Points, in no order, along strands that fork and pass close to each other.
Points whose rows are less than 92.4 apart are linked; no others are. Some points are linked to none.
(907): [-34 -42 -54 -63  49 -10  -3 -17  45  11  -7 -14 -21 -10 -53   9   4   6
 -18  32]
(248): [-22 -19 -35 -23  61   5 -62 -14 -23  -7  45  28  37  16 -53 -10   1  37
   9  24]
(234): [ 42  -3  -3 -35  -3  10  38 -14  -4  24 -24  21  -9 -34   1 -18 -34 -33
  33 -43]
(949): [ 14 -22  54   2  35  -6  24  25  12  42  40 -10 -27   3 -16  -8 -32 -15
  44  54]
(441): [ 11  43 -59  -1 -17 -36 -56  15  19  14 -43  -8  11  15  27 -19 -19  18
 -10  12]
(436): [  7 -11  39  16 -37  10  -1  31  -4  -9  92 -23  14  53   3  31  43  -2
  -5 -15]
(548): [  6 -70  50  -8   2  -5  63  -4   1 -32  72 -12 -14 -15 -23  56  -1  -4
  17 -35]
(540): [  5   7  62  35  46  10  -7  29 -45  13   3  27  11  25 -14  -7   2  13
  24  80]
(310): [  5 -16  55   8  23  22  25  40 -10 -29 114   3  32  67 -29  11   7  27
  13  -2]
(871): [-25 -68  -1 -41  56 -15   9   8  35 -15  51  -5  25 -13 -50  42   7   6
   9   7]
(814): [-11 -35  -5 -37  60 -17 -41  32  14  -8  61 -20  31  -7   1  28 -24  21
  -3  39]
(908): [-39   0 -26  35  11   2  -1   6  30 -14   5 -33  34  45 -84  20  47  27
 -16   3]
(629): [ 21 -29  15   0 -24   7  40  28  26  27  39 -29 -25  45 -25  10  19 -16
  32  -4]
(681): [-38 -29  12  -9  47   9   7 -21 -14 -18  10  18   5  -3 -75  13  37  11
  20  29]
(290): [ 11  -8  40  27 -34  -1  38   4  -3 -19  59  -3   1  21  -4  19  25   0
  13 -32]
(678): [-43   2 -53 -14  -9   3  -9 -36   1 -33 -32   4   0 -17  -8  -3  12  20
 -63 -14]
(313): [-26  -1  22  29  21  -4 -18  20 -44 -29  52  31  67  25 -45 -21   3  59
  13 -19]
(94): [ 34  15 -28 -24 -54 -13   3   7   8  19 -14  -9 -24 -19  68   6 -18 -15
 -25 -45]
(102): [ 19  30 -28  -3 -30   1 -39   8 -10 -24   9   9  24   3  57 -24 -24  41
 -16  -8]
(116): [ 49   0   8 -12 -34  -5  27   8   7  16  -9  -7  -9 -31  43  -1 -12 -23
  22 -31]
(500): [ 35 -30  38 -22  -1  24  53  -3   4  36   0   0 -58  13 -11  22 -22 -52
  37 -11]
(166): [ 16  -3   2 -24   4   9 -21  50  11  -6 -11   4  23   8  22  11  11  34
 -35  59]
(1011): [ 20  32  27  52 -59   9  37 -14 -31 -13 -17  12 -17  14  19   0 -10 -21
  28 -62]
(534): [ 32 -12   0 -30  23 -17 -25  57  37  18  30 -27  45  17  13  18   8  37
 -25  54]
(837): [ -2 -32  17 -11 -23   8  64  -5  36  21  16 -22 -69  41 -27  33  28 -30
   3 -12]
(561): [ 44  20  33  32 -63  17  -8  45 -21   4  19  -7 -13  41  39  -8  37  10
 -13   1]
(307): [ 28 -22  66   0  23  11  22   6 -24 -19  28   9   2  -9   1   3 -12  16
  22  22]
(922): [ -5 -16  -6 -29  22   9   9 -21   1 -17  24   0  -5 -45  52   4 -31  -9
 -28  -1]
(647): [ -3 -11  34  -6  50 -18  20  26  39  25  44   5 -17 -32  21   6 -29   9
  21  43]
(906): [-48  14 -15  62  -4  21 -20   1  -3 -29 -35 -28  39  61 -77   7  35   4
 -11  18]
(488): [-24 -15 -29 -44  59  -6 -19  -8  34  18 -56  12 -14 -10 -44  11  17 -13
 -26  58]
(1053): [-27  46  -6  68 -46  33 -36 -24 -20 -29 -54  -5  29  -9  -7  -5  28   9
 -35 -39]
(750): [ 12  30  -5   4 -60 -44  -2  44  40  35 -52  -8 -32  37  45  12  30 -19
 -43   9]
(995): [-18   4 -44 -13 -16  -6 -18 -24  16 -35  -2  -2  11 -14  -9   1   5   8
  -7 -28]
(529): [  3  40 -25 -22   5 -14 -20   5  -5  25 -81  42  -6  -2  13 -41  -2 -11
  -1   3]
(245): [-19  -5  35 -10  48  -5 -10   9   0   2  61  28 -11 -53  53  -1 -25  13
  16  45]
(749): [ -3   8 -22  -8  69  -5 -29 -21 -29  39 -42   4 -11 -23  54 -48 -40 -21
 -11  59]
(732): [ 36  22  28  16 -16  12 -16  60 -10  -6 -28  21  15  33  15  -6  20  47
 -32  64]
(532): [ 21 -13  -4 -37 -21  20   3 -14 -10 -27  35   4  14 -42  57  29 -21  12
 -28 -40]
(1088): [ 26  20  13   8 -27   4  55 -29 -14  13 -77  21 -48   6 -21 -36  -4 -39
  11 -20]
(782): [-47  25 -10  38 -44  14   8 -26   5 -24 -80 -10 -45  33 -42   6  47  -9
 -23  -3]
(1078): [-33 -47 -66 -50  50 -21 -22 -60  13  14   7 -17 -20 -31 -27  -4 -14 -19
 -24  20]
(164): [  8 -26  31 -12  -3  13  61  -6   0  33 -52  19 -53  11 -26  -9  -4 -40
  24   9]
(600): [-23  26  57  15  18  29  17  14   2 -28  46  41   0 -55  70  -2 -20  16
  -3  42]
(205): [-43  17  41   0  13  39  32  -2  -6 -11  -6  32 -16 -77  73 -27 -12  -8
  -1  42]
(14): [ 21   6  74  10  34  35  27   8   6  26   3   8 -53   9  -9   7 -39 -31
  40  66]
(851): [ 48 -31  40 -14 -19 -12  18  40  13  -7  44 -12   3  -9  59  43  -1  14
   3  -5]
(915): [-47 -26 -49 -39  14  -7  19 -66  21 -11  -3 -20  -8 -35 -45  -3 -12 -35
   8 -45]
(29): [ 10 -66  42 -25  11   1  62  -1   3  13  47  -9 -36  -6 -17  25  -7 -32
  39 -31]
(227): [  -5   23  -29   -6  -11  -33   17    8   27   23 -105   25  -33   13
   -2  -21   -7  -23  -17    5]
(604): [-17 -55  42 -24  26   1  20   3   9 -30  86 -10  15   5 -37  55  20  11
   2 -14]
(147): [-25 -30 -45 -33  61 -11 -26 -45 -24  10  26   8   8 -27 -12 -21 -17 -10
   2 -13]
(783): [-22 -18 -45 -28  40  10 -58  14  -2  -6  26  13  49  15 -30   9  24  54
 -20  57]
(801): [ 36  27  25  61 -59  23 -28  32 -32 -16  12  10  36  26  35 -15  25  40
  -4 -15]
(65): [ 22  41  25  20 -70 -16  -7  56  21  35  -7 -14 -20  57  43  -6  33  -8
 -13  30]
(372): [ 25  11 -41 -20  -2 -22   9 -41 -15  24  -8  17   2 -33   8 -42 -62 -32
  43 -66]
(485): [ 17  39   9  35 -44 -29 -10  27  16  43 -38 -34 -12  46  -1  12  14 -34
   7 -26]
(79): [ 21  37 -23  17 -15 -43 -19  34  17  14 -29 -13  18  23   3   2   3   7
  13 -12]
(950): [ 15  23  -4   7 -42 -16  14  15  13  11 -78   1 -35  15  17   0  23  -1
 -21  -4]
(152): [ 25  53 -57  -3 -18 -25 -50  -8 -20   4  -9  -1   8   4  45 -42 -55  18
   0 -23]
(849): [ 45  -9   7 -47  44 -14 -39  37  -3  22  57  -8  16  -8  38 -16 -58  14
  24  40]
(391): [-13 -21 -33 -19  65 -12 -60  -9 -25  10  -1  22  30 -11 -18 -21 -22   7
  23  16]
(654): [-10  14  20  40 -52 -11 -18  12  14  30  14 -33  13  45   3  11  27 -19
   4  -5]
(1076): [ -1 -33  33  -8  32   5  20  -7   0  -1   7  17  -1 -23 -26  29   9   6
  12  23]
(853): [ 24  22  58  26  57  26  24  17 -35  29   5  31 -22   6   7 -15 -30   2
  44  61]
(673): [-82   8  -2 -11  42  45   5 -35 -21 -11 -16   4  -6 -76  43 -23  19 -12
 -44  58]
(831): [ 31  -7  69  23 -17  23  41 -16 -37 -19  14  36  -6  -3  23   6 -22   4
  31  -9]
(230): [-53  10 -45  24 -29  -4 -35  26  26 -13 -31 -17  21  35 -32  11  60  36
 -50  18]
(7): [ 16   3  27  27 -24  22  28 -22 -33 -30 -12  30  -2  -9  -8  -8   9  13
  26 -40]
(608): [ 20 -20  -7 -19 -24 -12   7 -20 -12 -25  52   1   6 -35  51   5 -31  -8
   8 -93]
(465): [-10 -27  -8  -2 -15 -24  45  -1  56  14  -8 -40 -40   1 -50  28  29 -28
  14 -14]
(824): [ -7  32   3  65 -78  30 -23 -15 -26 -25 -45   8  15 -35  49  -3  15   8
 -38 -64]
(5): [-53   7 -38   0 -22 -11 -35   1  35 -26 -48 -25  -9  11   2  14  36   5
 -64  -5]
(121): [-22  11 -50  12  12 -19 -24 -47  -1 -21 -10  -5  20 -18 -19 -22 -41  -6
  18 -58]
(580): [-31  20   4  44 -17  32  -8   0  -5 -18 -51   1 -16  51 -66   1  45  15
 -24  25]
(418): [  3   4  26  20  31  25  -9   0 -36  -7   5  30  34  54 -49 -12  13  23
  25  55]
(193): [ 14  38 -34 -11 -46  11 -15 -12  -9 -22 -11   3  -3 -22  77 -20 -18   3
 -28 -34]
(337): [ 21  21   6  47 -47 -15 -12 -17  19  25 -33 -28 -18  -7   7  21  13 -36
   9 -42]
(613): [-26  31 -31  43 -29   3 -29 -42  -7 -26 -79 -30  16 -24 -14  19  12 -19
 -29 -37]
(619): [ 11  28  23  42 -75  -4  25 -20   3  -3 -11 -12 -24 -18  39  20  21 -32
  -3 -68]
(1083): [  2  16  -3   2  -5  23  16 -29 -46 -15 -55  31  15 -21 -13 -25  12   2
   5 -32]
(596): [  5  22 -51  -8  12 -32 -37 -34 -41  -3  17  -7  29  -6  14 -39 -65   7
  20 -45]
(493): [ 42   2  -9  -5  27 -17  -4  35  10  55 -37   8  -7  27 -42 -29 -10  -9
  42  30]
(799): [-30   8 -57 -14 -15 -24   9 -63  22  -4  -7 -49 -18 -41  -7 -11 -34 -51
  -1 -70]
(935): [ 41  28  29  31 -23  31 -29  37 -37 -21 -15  40  29   5  23 -19  23  65
 -18  22]
(194): [-31  -1 -39  17 -37 -15  -3 -35  21  -7 -40 -47  -2 -24 -15  17  -3 -41
 -17 -57]
(504): [-30  13 -18 -24  47  24  -5 -37 -29   6 -28  15  -1 -46  42 -26 -12  -6
 -22  50]
(408): [-19  25   1  29 -11  17  48 -34  -7 -13 -80   6 -45  28 -47 -15  13 -25
  -9 -18]
(884): [ 35  -3 -38 -13  47 -31 -41 -26 -22  50  -5  -6 -14  -3  41 -37 -49  -6
 -32  45]
(969): [ 13 -14  31   6  -4  35   7  52  -2  -5  80   0   9  69 -15  37  32  26
 -10  28]
(550): [-16   5 -15   4  28   8 -17  -3 -10 -20 -25  23  31  32 -75  -3  41  16
  11  28]
(1041): [ 14   2   8  21 -55 -17  19  23  28  12  38 -25 -20  12   4  20  33 -14
  -2 -20]
(1093): [ -1 -15  64  13  26  18   9  21 -44 -39  74  22  58  32 -39   6  11  43
   2   3]
(173): [-77 -12  22  -9  16  32  60 -13 -15 -23 -16  11 -30 -79  40 -24  16 -32
 -22  42]
(58): [ 43  -5   7  -7 -42 -25  31 -15  11   6  13  -4   4 -43  52  12 -40 -19
  49 -89]
(1089): [-17  -8 -30   2  18 -14 -14  30  37  -9  38 -37  43  28 -50  35  31  19
   2  -8]
(962): [ -8 -28 -44 -45   1 -20  24 -22  57  17  -8 -30 -25 -19 -34  14   1 -29
  15 -33]
(255): [-15 -18 -55 -20  16 -16 -48  19  16 -18  44 -22  43  12 -14  -1  21  42
 -12  11]
(239): [ 52   9 -19 -37  31 -14 -44   7  -7  42   0   2   4 -20  38 -31 -64   8
  19  33]
(974): [ 18  27 -23  -6   7 -12  -9 -25  -6   2 -53  26  14 -12 -15 -36 -14 -16
  41 -19]
(27): [  7 -37  -3 -47  35  -2 -19 -11   4   4  55 -13  13 -30  20  19 -34   5
  -6  10]

A fork is a point with three links, a tip a point with one. Leave the first point through the second and follow the links. Name the first fork or tip that comes.
(949); (14): (7)
(255); (1089): (871)
(629); (837): (824)
(647); (245): (849)
(908); (1089): (488)

Follow the links from the first point to the second, and from the first to the third. Name the last point that the two ways share.
(532); (5); (79): (152)
(974); (152); (290): (485)
(596); (418); (962): (485)
(995); (801); (1076): (7)
(205); (619); (227): (7)
(116); (647); (230): (152)
(7); (313); (915): (1041)

A fork is a point with three links. Follow the links from the first point to the second and name the forks in between, in order.
(831); (801): (7)
(600); (436): (7) > (485) > (1041)
(5); (529): (152) > (485) > (7)
(290); (849): (1041) > (485) > (7)
(58); (337): (116) > (152) > (485)
(673); (5): (7) > (485) > (152)
(194); (337): (1041) > (485)
(654); (613): (1041)
